Points on a hilly landscape, in no order, each with its height.
From any point a ball rolls to the lowest of the 2 points nearest to it. It stops when none of these is lower. Distance is the straight distance between rows; heights are no part of it.
J603 (h 1.70): [  9  -5   4  -8   2 -28  -8  15  -4 -17 -17 -15  -3  12 -30  13   6   0
   5 -17  11 -20 -15  17   3  -2 -21   1   5  13   8  -6 -10  -5  11 -12
  42   3 -23  12   7   9 -13]
J604 (h 3.14): [-28   0 -23   5   3   2   1   2  26 -28  15 -33   3  22  13  -9   1  13
 -13   2  -5   2   7   0   7   1 -11   7  -7 -16   7  26 -19  19  -4   8
 -11  12  16   2  11 -12  -5]
J32 (h 3.82): [  9   6 -14 -16 -12   0  -8  16 -10  -3 -21   1  -5  -5 -28  10   2   9
   4  -3   9  -9   6  26  10   7  15  -7   4  20   4 -10 -15  -8   6  -9
  -2  13   5  -3 -34  35 -10]
J784 (h 1.96): [ -4  19 -17   1  29 -11 -12   5  -1 -13 -11  11  -3   5   3  -4   7  11
 -19  13  22  12  -5 -17 -33  -4  -7  18  16  -8  -9  -6 -16  15  12  -9
  -9  -6 -17  -3  -1  -2   7]
J345 (h 5.13): [-17  -6 -30   8  -8  30 -17  -3   4 -11 -14 -20   1  17  10  -7  10  -3
 -31 -24   8  23   3  15  26  15 -26 -10  -5  -7  -6  31  -5   2  -1   9
   5  -2  10  12  -9 -12  -4]
J355 (h 5.68): [ 10  11   3  15  11  -7  11 -10  -2  13  11  12  -3  -1   7 -14 -27  -5
   8   7 -21  12  19 -20  10   0  26   3  15  -8 -14 -18  17   5  10   7
 -20  -1   1  -3 -16  11  23]
J536 (h 6.80): [-17   9 -18  -4  15  -5   7   4 -10  -4   2  -9   0   7  -2 -12 -23  12
   6   9 -16   9   3  11  10   1  15   1  18   4 -18  -3  17   8  29   6
  -2   9   7   3 -31  16  16]
J959 (h 4.98): [ -5  -2  -6  13  13   5  -6  -5   0   4   8   3   2  -9  29 -21 -17  -8
 -16  -4   0  26   1  -9  16  -6   3  -6  13 -18 -25  10  32  -2  -1   8
 -14  -4   8  -7  -9  -8  23]
J687 (h 5.65): [  6  10 -21  22 -12  -8 -12  -3 -29 -25 -23   0 -13   9   3 -10  -6  -3
 -14 -33 -10   4   9  26   3  23 -14  -9  19  -7  14   4  -1  18  28  -5
   1 -13 -22   8 -24  -1  14]
J232 (h 4.27): [-13   0 -15   0  -9 -14   6   0   3  17  15  11   6  -3   3  18  10  18
   5   1  23 -13 -15   9 -32   1 -20  12  -1  17   3  -1  -3   3  15   3
  20   0  11  28  21  -7 -13]
J455 (h 0.17): [ 25   2  18   0  18   0   2  12  -6 -38 -27  -6   3  12  -9  -2   8 -24
  -7  -5  -2  11   2 -10   5  -5 -21  10  -1 -16   4  -1  -8  -7 -21 -11
   8 -10 -31  -7  14  -7  -3]
J342 (h 5.91): [ 18   9   0  12  -4   9  -3   3 -13 -18 -24   1 -10   0  -2  -8  -3 -15
  -2 -12 -18  20  28  -9  17   3  10  -8   0 -20  10  -6 -13  -1  -3 -11
 -27  -4 -17   0 -17  15  10]
J11 (h 4.86): [ -1  -1   8   0   5  10  16 -10  15   3  13 -19 -14   9 -27   4 -18 -15
   9  -8 -18 -11  -7  -9  52   1  11 -18  10  -6   3 -13 -12 -16  19  -9
  -7  15  -7   8 -17  12   4]
J740 (h 3.17): [ 13   4  22 -11   4  -5   4 -16  -8 -35   6 -11  -1  -4   9 -17 -15   2
  14  12 -44 -18   4   4  -4 -19  21  20  16   0  -4 -13  18  16  -3  -7
   4  -2 -16 -29  14  -4   9]
J975 (h 2.25): [ 12   4   0   6  -6 -43   0   8 -15 -14  -4   9  -8  -1 -19   8   4   2
  16 -12   9 -37 -10  19 -21  11 -20  10   0  16  16 -14 -10  10  20 -17
  27  -1 -33  16  11  -2  -3]
J286 (h 3.50): [ 10   0  -7 -21   2   1 -21   6 -10  -6 -27   2   4  -5 -24  -8  16   6
  -3  -4  18  -9 -12  21  -7  -4  -5   1   4  16  -4  -3  -9 -12   5 -10
   9   6 -13 -13 -15  20  -8]
J180 (h 5.48): [  3   0  -3  18   5   5 -17  -3 -14 -30 -27  -7  -2  -3  16 -20  -1 -11
 -17 -30  -5  23   4   5  27   5  -6 -10  18 -23  -5   8  16   9   6  -7
  -8 -10 -17  -3 -19  -7  21]
J196 (h 3.22): [-18 -17 -12 -10 -20  25  -8  -5  17 -20   2 -28   5   9  11  -3   0   9
  -9  -8 -19   0   4  11  31   0  -1  -5 -16  -4   4  30  -2   2 -12  13
   2   9  25  -8   2  -5 -14]
J153 (h 6.67): [-18   2   5  -7  26 -16  17 -10   4  22  30   7  -2 -12  14   0 -27  -3
  11  25   1  -6 -24 -16  -7  -7   6  -3  15   3 -22 -16  21   8  12   3
   4   9   1  -5   0  -3  15]
J170 (h 5.32): [ 18  18  14   7   5  -4  11 -11   5  11  18  10 -19   0  -7   4 -19  -5
  16  22 -27   2  31 -27   4   4  28   2  13 -12   2 -32  -6   1   7  -4
 -30   3  -8 -16  -4  19  12]
J998 (h 3.53): [-19   5  -3  -3   5  -4   4   1  24 -28  18 -27   1   2   7  -4  -4  12
  -3  16 -20  -7  -6  -7   9 -15   5   9   1 -12   2  10  -9  18  -1  -2
  -4   7   5  -7  15 -12   7]
J300 (h 6.23): [-12  -6   2   3  15   0  12   6   6  50  15   5   2  -6   2   1 -10 -10
   3  -8  23  16 -14 -10  19  -2  -5 -21  -5   4 -26  -5  21 -20   5  11
   6   5  15  16 -13   9   6]
J428 (h 4.89): [ 21   8  18  -5  -3   7   3   2  14  22   7   2 -14  -9 -22   8 -15 -15
  13   9 -10  -2   8 -21  22   1  19 -16  -5  -2   6 -25  -9 -14   0  -6
 -17   3 -11 -14  -8  18   2]
J86 (h 4.19): [  3 -14   2  10  -7  21  -2 -12 -17  45   6  14  -2 -13  18 -10  20 -16
 -15  -9  27  14 -14  -2  -9   2 -23 -10  -1   1  -5  17  25 -11  -7  13
   3 -16  19  14  12 -22   3]
J943 (h 5.19): [  5  -2   7  16  -7  -4  11  -5   7 -14  -1 -17 -16   2 -10  -3 -15 -12
   4 -16 -22 -15   0  -3  37   2   3 -11   4 -17   6 -12 -11   2   6  -9
  -5   0 -20   1  -8   4   1]
J348 (h 5.84): [-13 -10 -12  24  -3  -3   7   4   8   3   3 -16  -7   6  10   6  -2  -5
  -7 -34   7   3  -6   7  28   9 -26 -14   6 -11   0  12   7   0  16   4
  25  -2  -4  33   1 -11   2]
J608 (h 4.46): [ -8 -14 -11   2  -2  23 -10   1   3  36   3   3   2  -2  16  -6   4  -6
 -19  -4  15  19   5  -2   7   3  -1  -7 -15  -3 -12  24   9 -16 -11  13
  -9  -7  32   6   1  -9  -2]
J702 (h 7.25): [ -8 -13   7 -15   0  13  -4  -4   5 -22  -8  -1  11   1   4   4  10   9
   1   6 -10  -4  -4   2 -19  -7   7   9 -16  10   6  17 -12  -3 -19   1
  -1  -7  14 -21  11 -13 -13]
J571 (h 4.14): [  3   1   0 -14 -16  13   6   5  10   4  -8  -7 -17   3 -33   9  -9   5
  14   4  -9  -7   6  16  27  -2  33 -15  -1  13   6 -15 -13  -9   1  -8
  -9  13  10  -7 -28  32  -9]
J749 (h 2.00): [ 12   4  24   0  12  10  -4  -6  -1 -36  -3  -5   9 -12  11 -14   2  -9
  -3  10 -33  15  11 -19  -1  -6   6   2   0 -13   0   1   6  -1 -24  -8
 -12  -4 -11 -30  21  -9  14]
J395 (h 6.39): [  1  23  20   1  15  -2  -1   9  20  -7  17   3  -1  -9   6   4  -5  -2
  -7  40  -9  18  18 -33 -13   1  23  -1   2 -22   4 -16  -6  10  -7  -8
 -24   5  -4 -23  20  -2  14]
J341 (h 1.09): [  9   4   3   0   6 -14  -6  10  -6 -30 -28 -16 -11  11 -14   5   4  -8
  -4 -17   1 -10   1  10   1   0 -14  -2   3  -8   8   0 -15   5   5 -13
  11  -5 -32  10  -1   0  -7]
J374 (h 6.62): [-10  -1 -12   1   1 -13  24  -7 -13  17  17  12   2  -2  -1   1 -22  16
  18   9 -13 -14   1  14  -3   7  24  -4   8  23  -8 -14  14   7  20   5
   5  12  14  -5 -27  15   8]
J876 (h 7.40): [-19 -25  10  -7 -14   8   3  -7  10  28  30   0  13 -11  25  12   6   8
   2   1   9   3 -17  -8 -12 -12  -7  -3  -5   6 -13  15   7   1  -9  10
  14   1  29  12  36 -20 -13]
J431 (h 2.12): [ -2  -5   8  12 -12  -5  20  10  23  20  15  -4  -7  15  -6  22   3   0
   9   1   6   6   9 -17  18  -1   5  -9 -11 -12  13  -6 -22   0  -1  -1
  -3   2   8  31   9   1 -18]
J351 (h 2.41): [  4  -3  -7  22 -11  19   8  -8 -15 -29 -16   7   1  20   4   2  21  -5
   0  -8 -12  -3  11   3 -12  16 -20  13 -11  -9  19  25 -17  16 -19  -4
 -12 -10  -1  16  10 -36 -13]
J540 (h 6.13): [  8   1  -6   3 -23  -9   1  -1 -19 -10 -11  10   0  -8  -3   5   1   4
   5  -7  -3 -23   7  27 -15   9   5   4  -6  15  16  -2  -1   6   5  -6
   4   2  -5  -9  -9   4  -6]
J363 (h 3.64): [ 15 -18  19   1 -21 -11   8  -9 -18  35  17  20   9 -18   1   9  20  -2
  17 -11  19 -20 -16  10 -22  -3 -17   2  -6  20  18  -8  10  -3  -8  -2
  25   0   1  12  27  -6 -11]
J432 (h 2.63): [ -4  20 -17  13  35 -20 -10  12  -1   9  -9  11  -3   5  11  -4  -1  -1
 -13   7  33  21  -3 -20 -13   2  -8   4  22 -14 -21  -5   5   0  12   2
 -12  -8 -13  12 -12  -1  18]
J772 (h 5.81): [ -2   9 -28  22  -8  -5  -4  -5 -23  -5 -12  13  -8  12  13  -9  -1   7
 -17 -14   2   3   8  14 -10  21 -10   4   9  -7   7  14   0  12  16   4
  -2 -12  -1   5 -13  -6   1]
J595 (h 5.41): [-21  10 -25  -9  -5   0   0  10  21 -25   7 -20   1  18  -2   8  -4  28
   3  23  -5  -2  12   4  -3  -3  20  12  -6   0   5  14 -19  10   5   8
 -15  13  29  -3 -17  12  -9]
J680 (h 3.13): [ -5  15 -20 -18  16  -5 -19  12   5   4 -17   6  -5   0 -17   2   3  11
 -10   6  36   2 -16   7 -18  -7  -3   2   9  12 -17  -8 -13  -4  21  -5
   4   7  -8   1 -16  17  -3]
J235 (h 3.04): [  3 -20  14   7 -22 -17  13  -8  -9   5  12  -1   5  -4 -21  10  -4   0
  15 -25  -7 -44 -13  23  20   5 -13  -7  -9  27  20  -8  14  -1  -3   1
  37   3 -10   4   5   8 -10]
J295 (h 1.20): [ 17  -3  33   5  14   3   9  -4  11 -42  -8 -19   3   6   2  -9  -4 -15
  -8   5 -23  10   4 -16  17  -9 -10   3  -1 -26   5  -2  -1  -7 -27   2
   7  -7 -26 -19  27 -15   7]
J795 (h 2.80): [ -2  -1   6   8  -3 -23  17   8   9  -2   1   0 -10   9  -7  18   2   3
  14  -7   4 -15  -4  -5  -5  -2  -6   3  -5  -2  15 -14 -23   9  12  -8
   3   0 -17  26  14  -2 -12]
J551 (h 2.33): [ 14 -16  18  -7  -3   4  -8   0  -7  -2 -24 -12   1   6 -15  -6   5 -17
  -9 -27   5   3 -13  14  21  -3 -15 -10  -8   5  -3   6  11 -17  -7   1
  24  -4  -8   0   3   0 -12]
J522 (h 2.67): [  7  -8  10  10 -20 -31  13   2  -5   0   4  10  -6  -3 -20  15  -5   4
  23 -11  -6 -46  -6  14  -2   7  -2   8 -13  18  26 -22  -9   7   5  -9
  21   4 -18  17   8   3  -9]
J407 (h 6.65): [  9  26  22 -25  15   3 -13   9  12 -15   4  -3   4  -9  -8   2   0  -1
   8  38 -18   9   6 -16 -18 -12  30   7   6   0   1 -25  -5   4 -12 -10
 -14  10 -15 -34  13  11  12]
J726 (h 6.11): [ 21  13   8   6   2  18   3  14  -6 -20 -27  11  -9   0 -11   7  16 -21
   6   2  -7  19  29 -17  -2  10   4  -1 -16 -17  17  -5 -23  -6 -26 -14
 -27 -11 -15  -4  -5   8   1]
J53 (h 5.70): [ 17  -5   2  11 -15  12  -8  -5 -28 -15 -30   4  -8  -4   8 -17  -3 -13
  -8 -25 -30  22  26  19  15   9   2 -12   8  -8   8  -3  12   6   0  -7
 -19 -15 -13  -7 -24   7  17]
J505 (h 6.30): [ 11   3  14  -3  18  17  -4  12   7 -14 -14  15  11  -7  -7   6  19 -10
   1  13   0  16   9 -24 -17   2  -1   5 -11  -7   5   4 -18  -3 -31 -10
 -21 -12  -2  -9  13 -10  -4]
J313 (h 7.12): [  6  -2   2 -25  -1  24 -18   0  -3 -23 -23  -6   5  -6  -8  -1  10   8
   1   5  -7  14   7   6  -1  -8  20  -1  -6   7   2   3  -1  -9 -12  -7
 -13   1  12 -27 -12  10  -4]
J343 (h 3.35): [  9 -17   9   0 -32  -2  -2 -12 -29  18  10  12   9 -16  -3   5  15  -7
   6 -26   8 -31 -15  27   4   6 -29  -2  -6  29  19   3  23  -5  -5   9
  28  -7   0  -2   5   3  -4]
J306 (h 2.46): [ -7 -10   2  -3  23  -7 -13   9  22  14   1 -12   6  -8  15   3   7 -13
  -2 -14  38  22 -32  -6  13 -11 -24 -15  25  -8 -25 -10  15 -15  12   1
  23   0  -8  27   7  -9   9]
J386 (h 7.37): [ -6 -20   9  -4 -11  16  -1  -8   3   1   8   2  17   3  14  13  26   8
  -1  10   1   6  -5  -7 -25  -8  -5   5 -16   9  -2  20 -11   1 -20   6
   7 -10  23   8  35 -30 -22]
J308 (h 1.97): [ 21  -7  13  15 -24   9  14  -3 -19 -25 -23  17  -5  14 -15   4  15  -8
  13 -13 -14 -16  16   9 -10  19  -5   3 -23   0  34   7 -20   3 -22 -11
 -12  -9 -15  13   2 -16 -18]
J398 (h 6.46): [-17  -3   4 -12  21   0  13  -8  18  35  27   1  -2   2 -11   4 -25  -6
  14  13   6   3 -20 -16  18  -6  10 -18   3   5 -14 -16  14 -13  12   5
   6  14  10   5 -11   6   6]
J524 (h 4.97): [-14 -11 -27   6  -7  28 -14 -12  -3   6  -6  -9   4   9  14  -6  20  -4
 -27 -19  18  23  -7   6   6   3 -28  -7   5  -1  -7  29  14   3  -1  13
  23  -5   8  21  12 -26 -12]
J987 (h 3.78): [-25  -1 -27   2 -22   7   2   3  -7   3   0  -1  14   1  -9  18  -8  10
  -5 -15  10 -21   5  32  10  18 -13 -10  -2  26   5  18   4  -8  14  16
  22   9  19   7 -18  14  -9]
J82 (h 3.59): [ 24  16  -6   6   2 -10  -8  15 -27  42  -4  31  -8 -10 -20  -3  10  -4
   5  -5  32  -1   0  -3 -19  20  -4  -3  -5  15  11 -13  -3  -5   9  -8
  -5  -5 -10   0 -26  25   9]
J316 (h 3.90): [ 19  -5   0  -3 -11   1  -9  10 -26  41  10  27   1 -21 -17   8  11  -7
  12 -17  24 -22  -7  12  -4   7 -13  -4 -11  25  16 -11   7 -10  -4  -5
  12  -6  -2  -5 -18  23   4]
J533 (h 4.40): [ 29  -4  22 -11   0  -2  -3 -12 -24   6 -10  19   4 -22   9 -21   1 -15
   9  -9 -13  -4  -3   6  -9 -12  -1  -1   3  -3  -1  -7  20  -9 -12  -7
   2  -4 -18 -28   0   4   8]
J710 (h 6.98): [ -6  15  -6 -17  11  10 -12   6   3 -16  -9 -12   2   1  -5  -3  -8   9
   0  11   1  15  -1   6   8  -9  23   2   9   5 -12  -3   3   3  10   0
 -15   9   8  -8 -18  18   3]
J244 (h 5.20): [-14  12 -28  -8   4  -4  -6  16  18   5   4   0   4  17  -5  11  13  27
  -4  19  14   8  14 -10 -21   3  12  17 -12   1  -3  22 -19  -3  -1  16
 -12   7  32   7 -12   7  -9]
J918 (h 4.76): [-17  -5 -24  18  -1   7   3  -2   2  27  15  -3   3  10  25   0   7   1
 -16 -15  30  19  -2  -4  -4   7 -26   0  13  -7 -18  25  17  -2   6  11
  21  -6  17  34  18 -22  -4]
J969 (h 6.85): [ -4   2   3 -31   1 -13  -4   7  15  -7  -2  -4  10   1 -12  19  17  15
   6  22  16 -21 -22  12 -45 -18  -6  19  -7  19   2 -10 -22  -1   2  -2
  17   7   0   1  14   1 -17]
J798 (h 4.70): [ -9 -10  -8  -2  -3  22 -13  -7   2  -1   7  -3   6  -2  26 -12  -6   8
 -16  -1  -6  24   3  -4   9  -7   9   0  -4  -2 -12  24  13   1  -7   9
  -7   0  29 -18  -4  -8   4]
J410 (h 5.66): [  4   8  -2  18  19  -9   5  -4  -4   3   6  -2 -13  -8   9 -15 -35 -14
   6  -9 -13  15   3 -10  32   0   7 -15  27 -20 -17 -16  20   0  15  -7
  -9  -2 -20   2 -21   3  33]
J542 (h 7.14): [-14  -5  -7  -9  -5   7   6   3  10   5   7  -4  -1  -5   1   2 -12   6
   4   5   4  -3 -11   5   4  -9  12  -1  -8  10 -10   4  -3  -2   4   9
   0   4  13  -3  -6   9 -10]
J293 (h 6.24): [  7  -8 -10 -11 -19  16  -9 -14 -19 -15 -16  15  13  -5   4  -4  16   7
  -4  -3  -6  -9   3  25 -23   6   1   4  -4  21   9   7   7  -2 -12   1
   6  -5  10 -25  -9  -7 -17]
J6 (h 3.69): [  6   0  19   0   6   0   8 -23   4  -5  23   0  -3 -18  13 -14 -22 -12
   8   8 -37 -12  -4 -15  10 -14  16   5  17  -3 -11 -16  26   6   4  -3
  -5   1 -10 -26  11  -9  16]
J944 (h 1.82): [  3 -10   8  -7   7  -1  -9   6  -2  17  -7 -10  -4 -12  -1  -8   9 -12
  -6 -26  25   6 -27  10  15  -4 -21  -9   5   4 -15  -3  26 -14  10   2
  22   2 -10  13   3  -1   0]
J908 (h 5.64): [ -9  12 -12  13  -5 -13   9   3   8 -15   4  -3  -4  17   5   0  -5  14
   3  15 -10  -1  23  -9  -6   7  11  11  -6 -16  11  10 -22  17  -3   0
 -25   5  13   5  -6   2  -4]
J307 (h 6.45): [  2   0   9 -18  12  -4  15 -11 -11  24  22  13   3 -20   5 -12 -22   2
  21  15 -12 -13 -11   4  -7 -10  25   3  15  17 -17 -27  16   4  12  -2
   0  12   4 -18 -12  15  14]
J323 (h 2.60): [-12  19 -15 -16  29 -11 -16  19  20  -8  -9  -1  -1  12 -10  14   7  12
 -15  24  38  15 -12 -14 -23 -12  -3   8  11  -4  -8  -8 -17   7  11  -2
  -2   5  -1   9   3   6  -1]
J26 (h 2.75): [-14 -10 -24   3  -7  20  -4  -6   5 -41 -10  -9   5  16  12   2  11  10
 -11  -4 -10   7  12   4  -6  11 -17  11 -11 -10  14  32 -19  18 -15  -1
  -7  -5  14  -4   5 -23 -11]
J618 (h 5.97): [ -2   7 -23   7 -11 -12  -4  -5 -23 -14  -9  13   6  -4  10  -4  -8  13
  -3  -3   2  -9   5  25 -24   8   0  12  14  12  -7  -4   6  19  29   4
   5  -3  -2  -4 -11   5   4]
J678 (h 6.03): [-26  -5 -15   5  13  -1   9   3  11  18  12  -8  -3   2   4   5 -17   0
   0 -14  16   9 -16   5  24   4 -15 -16  -2  -1 -20   5  17  -9  18  11
  21   9  11  24 -10   2   9]
J58 (h 5.98): [  3  11   1   4  15  -8   0  -4  -8   5   8  12   8  -8  19 -13 -10   7
   3  25 -14  19  26 -18 -19  -8  27  17  12  -4 -11 -16  20  12   2   6
 -30  -8   6 -13   3   4  22]
J793 (h 3.97): [  1   0  23 -26   7 -10   3  -4  17 -23   9  -9  10   5  -4   7   0   6
   5  30 -23 -23 -17  -2 -23 -22  13  17  -6   9   3  -4  -9   8 -14  -2
  11   2  -5 -25  28  -9  -8]
J466 (h 3.54): [-19  -2 -29  -6 -30  17  -1   1   5  -6  -4 -14   5  12   5   4  -4  18
  -6  -9  -8  -7  16  30  17  15  -3 -10  -6  14   5  23  -7  -2   4  20
   2  11  31  -4 -24   8 -15]
J314 (h 4.00): [-27   1 -26  -8 -15  -3   6   3   9   1   5  -3  13  -1 -13  23   2  17
  -2   2  15 -27 -11  27 -14   4 -18   7  -4  27   0   4  -8  -5  15  13
  33  12  13  14  -1  10 -12]
J52 (h 2.83): [  1 -16  13  -6  -8  15  -5  -2  11 -19 -10 -25   1  10  -6  -4   3  -2
  -5 -12 -14   3   1  -4  30  -7  -2 -10 -15  -9   7  13  -5  -7 -17   2
   3  -4  -2   1   9  -5 -14]
J101 (h 3.60): [ 19  -2  25 -25  -3  -4   5 -16   1 -33   0  -5   4   5  -2  -5  -5   9
  16  23 -35 -28   4  21 -16 -19  21  22  -1  10   6  -5   3   1 -16  -7
  14   1  -8 -38  12  -1  -7]
J884 (h 6.68): [ -4   5  11 -21   4 -17  -1   3  11  12   7  17   6  -7   1  16   9  13
   8  33  12 -17  -8  -7 -51 -10   8  22  -7   8   5 -12 -22  12  -4  -2
  -9   4   2  -4  19  -7  -8]
J94 (h 4.01): [ -7  19  18 -23  16 -11   0   3  22 -32   6 -26  -1   6 -15  -5  -7   1
   0  25 -19 -13 -19  -5   6 -17  13  15   9  -8  -6  -5   0   5 -10  -5
   9  11 -13 -18  25   1   3]
J476 (h 4.16): [ 26 -11  16 -20 -15   7  -8  -2 -24  26  -9  20   9 -21  -6 -11  19  -8
   5  -7   7 -18  -4  15  -9  -2  -2  -2 -16  16  12  -2   9 -13 -20  -7
   6  -2  -4 -27  -3  14  -6]
J47 (h 5.29): [ -9   3 -21  10   9  14 -21   2  -1 -31 -23 -16  -1  11   1 -14   6  -4
 -26 -17   7  24   6   5  25   5 -11  -9   7 -24  -2  23  -8   8   8  -3
  -8  -1  -4   9 -20   0   6]
J931 (h 5.45): [ -3  -3  -5  29  -6 -14   3  -1 -14 -15  -5  -5 -14   1   4  -9 -21  -7
   1 -28 -12 -10   3  12  22  13  -7 -13   6 -16   2  -1   1  17  19  -8
   0  -7 -22   7 -20   0  17]
J255 (h 2.16): [ 29  -6  40   9   9  -1   4 -10  13  -9   4 -11  -9  -4  -4  -1  -6 -28
  -2   6 -27   6   5 -28  31  -7  -4   1   3 -24   4 -23   8 -19 -15  -7
  -4  -4 -40 -17  21 -12   7]
J780 (h 2.76): [ -1   3  -6  19 -15  -6  18  13   3  17   0   1 -16  15 -17   9  -3   2
   8 -12   1  -8  10  -2  17  17   8 -14 -16  -6  18  -1 -25  -5   5   0
 -11  -2  -2  18 -21  18 -10]
J525 (h 3.91): [  6 -12   6   5 -21   9  13 -10 -15  48  20  20   4  -8   8  10  21  -1
   6   1  27   3 -11  -1 -25   4 -15  -6  -8  14  10  11   9  -4 -11   3
   6  -1  24  27  24 -16 -13]
J273 (h 5.62): [ -4 -15   6  23   1   2   7  -3  11  12   6 -16  -9  -4  19  -6  -9 -17
  -6 -21  -2   8  -7  -9  42   2 -13 -15   8 -25  -5  -1   7  -8   2   1
   7  -6 -12  22   5 -13  13]
J705 (h 4.71): [ -1   8 -16   0   9   3  -9   7  -1  38  -2  15   0   5   8  -5  16   4
 -10   9  20  25  13 -19 -15  10  11   0 -10  -7 -12  20   0 -19  -8  18
 -23  -4  25   9 -15   1  -3]
J957 (h 3.11): [ -9   3  -5   4  32  -2 -16   8  11  23   5  -1   3  -3  17  -2   9  -7
 -17   6  44  36 -16 -21   4  -5 -13   0  14 -13 -26  -3  11 -11   4  10
  -2  -5   1  17   6 -12  15]
J5 (h 4.52): [-22   1 -28  17 -17  -3   7  -3  -4  21  13   7   3  14  13   6   7  14
  -8  -5  15  -8   8   7 -17  15 -23   8  -2   6  -2  24   4  -1  12  14
  11  -2  17  31  17 -10 -10]
J973 (h 7.27): [-20 -12  10 -13 -10   4   8   0  26  13  22 -10   5  -5  -1  15  -2   9
   8   4   3  -9 -20   3  -1 -18   7  -1 -10  17  -8  -3  -2  -5  -1  13
  24   8  19  12  22  -3 -18]
J367 (h 4.50): [ 11  -5  16  -7 -11   7   8   4  18  15   0 -10 -17   1 -40  11  -6 -10
  12 -12 -15 -17  -6  -2  39  -2  13 -23  -5   8  11 -21 -15 -22   5  -9
   7  14  -7   2 -12  21 -12]
J967 (h 4.11): [ 12  -9  29  -4   7 -16   1 -17  -6  12   9   9   0 -29  19 -19 -16 -14
  13  -2 -12 -19 -15  -8  -9 -15  -4   2   4  -3 -12 -11  27   5  -3  -5
   2  -3 -22 -19  17 -12   9]
J370 (h 2.61): [ 14  -2  28 -16  15   3 -12 -13 -15 -36  -1  -9  19 -13  16 -29  -8  -2
   0  12 -28  10   1   0 -15 -21   5  11  10  -4 -15  -2  27   3 -11  -3
   1  -1 -14 -37  23  -5  18]
J891 (h 6.12): [ -2  19   8  24  15 -21   8   8  12   4  10  10   3   7  10  -5  -1   1
  -5  37  -1  15  28 -40 -14   9  14   5   4 -35  -2   0  -5  10 -13   3
 -36   5   3   1  10  -5  14]
J33 (h 4.95): [ -9  18 -27   4   5  -4  -1   7   0  34   1  19   2  15  -4   4  21  13
  -7  12  30   8   3  -9 -33  12   0   8  -6  10  -2  13 -11  -8   1  15
  -4  -6  23  19  -4  -1 -15]
J558 (h 5.87): [ -7   6   0   9   2 -10   5   3   8   7  17  10   5  11  11   2   2  16
  -4  29  -3   9  22 -27 -25   9  17   9 -15 -11   3  16 -14   9 -20   4
 -29   1  21   1  12 -15   0]
J902 (h 6.49): [  0   4  18 -19  16  10  -7  11   9  12   4  17  15  -6   4  16  18   2
   2  29  14   8  -1 -26 -42 -10   6   6  -9   1  -2  -2 -17   4 -22  -4
 -19  -9  12 -14  21 -10  -2]
J50 (h 6.25): [  5  -2   6 -13   0  12  -3 -14 -16   7   8   6   7 -23  17 -15  -9  13
  14  17 -20  -3   9   9 -21 -14  26  16  10  14 -10 -21  21  11   3   2
 -15  -4   9 -30  -1   8  13]
J681 (h 1.50): [  4  -9  -7  12 -32  13  11   4  -2 -12 -17  -1  -2  21 -15  18  24   2
   9 -13   2  -8  14  14   1  17  -4   0 -30   5  37   8 -32   3 -12  -3
  -3  -3   5  23  -5  -3 -26]
J644 (h 3.23): [ 11   8   0  17  -4 -12   6  10 -16  30  -7  24 -11   0  -8   5  -1  -7
  -1 -10  16  -2   7   0  -7  19   8  -3 -15   2  11  -3  -1  -7   2  -5
 -15  -8  -1  16 -12  11   3]
J123 (h 5.31): [  0  -4  14   4  11   1  -4  -1  14  12   9  -7  -6 -16   7  -7 -19 -15
  -2  -1   1  14 -12 -19  31 -12   4 -12   6 -14 -19  -9  17 -11   0  -3
  -6   1 -10  -6  -7  -2  17]

For each start below, name the point where the ball stops.
J891 | J608
J505 | J944
J943 | J784
J86 | J455
J407 | J681
J170 | J784
J314 | J944

Call two points neighbours if one is among the 2 nearest of the other. Go from one point of each pair to the other, from neighbour to neighbour, staying as low as possible. Name the highest point that can't be avoided.
J944 and J608 | J355
J944 and J784 | J957
J455 and J431 | J795
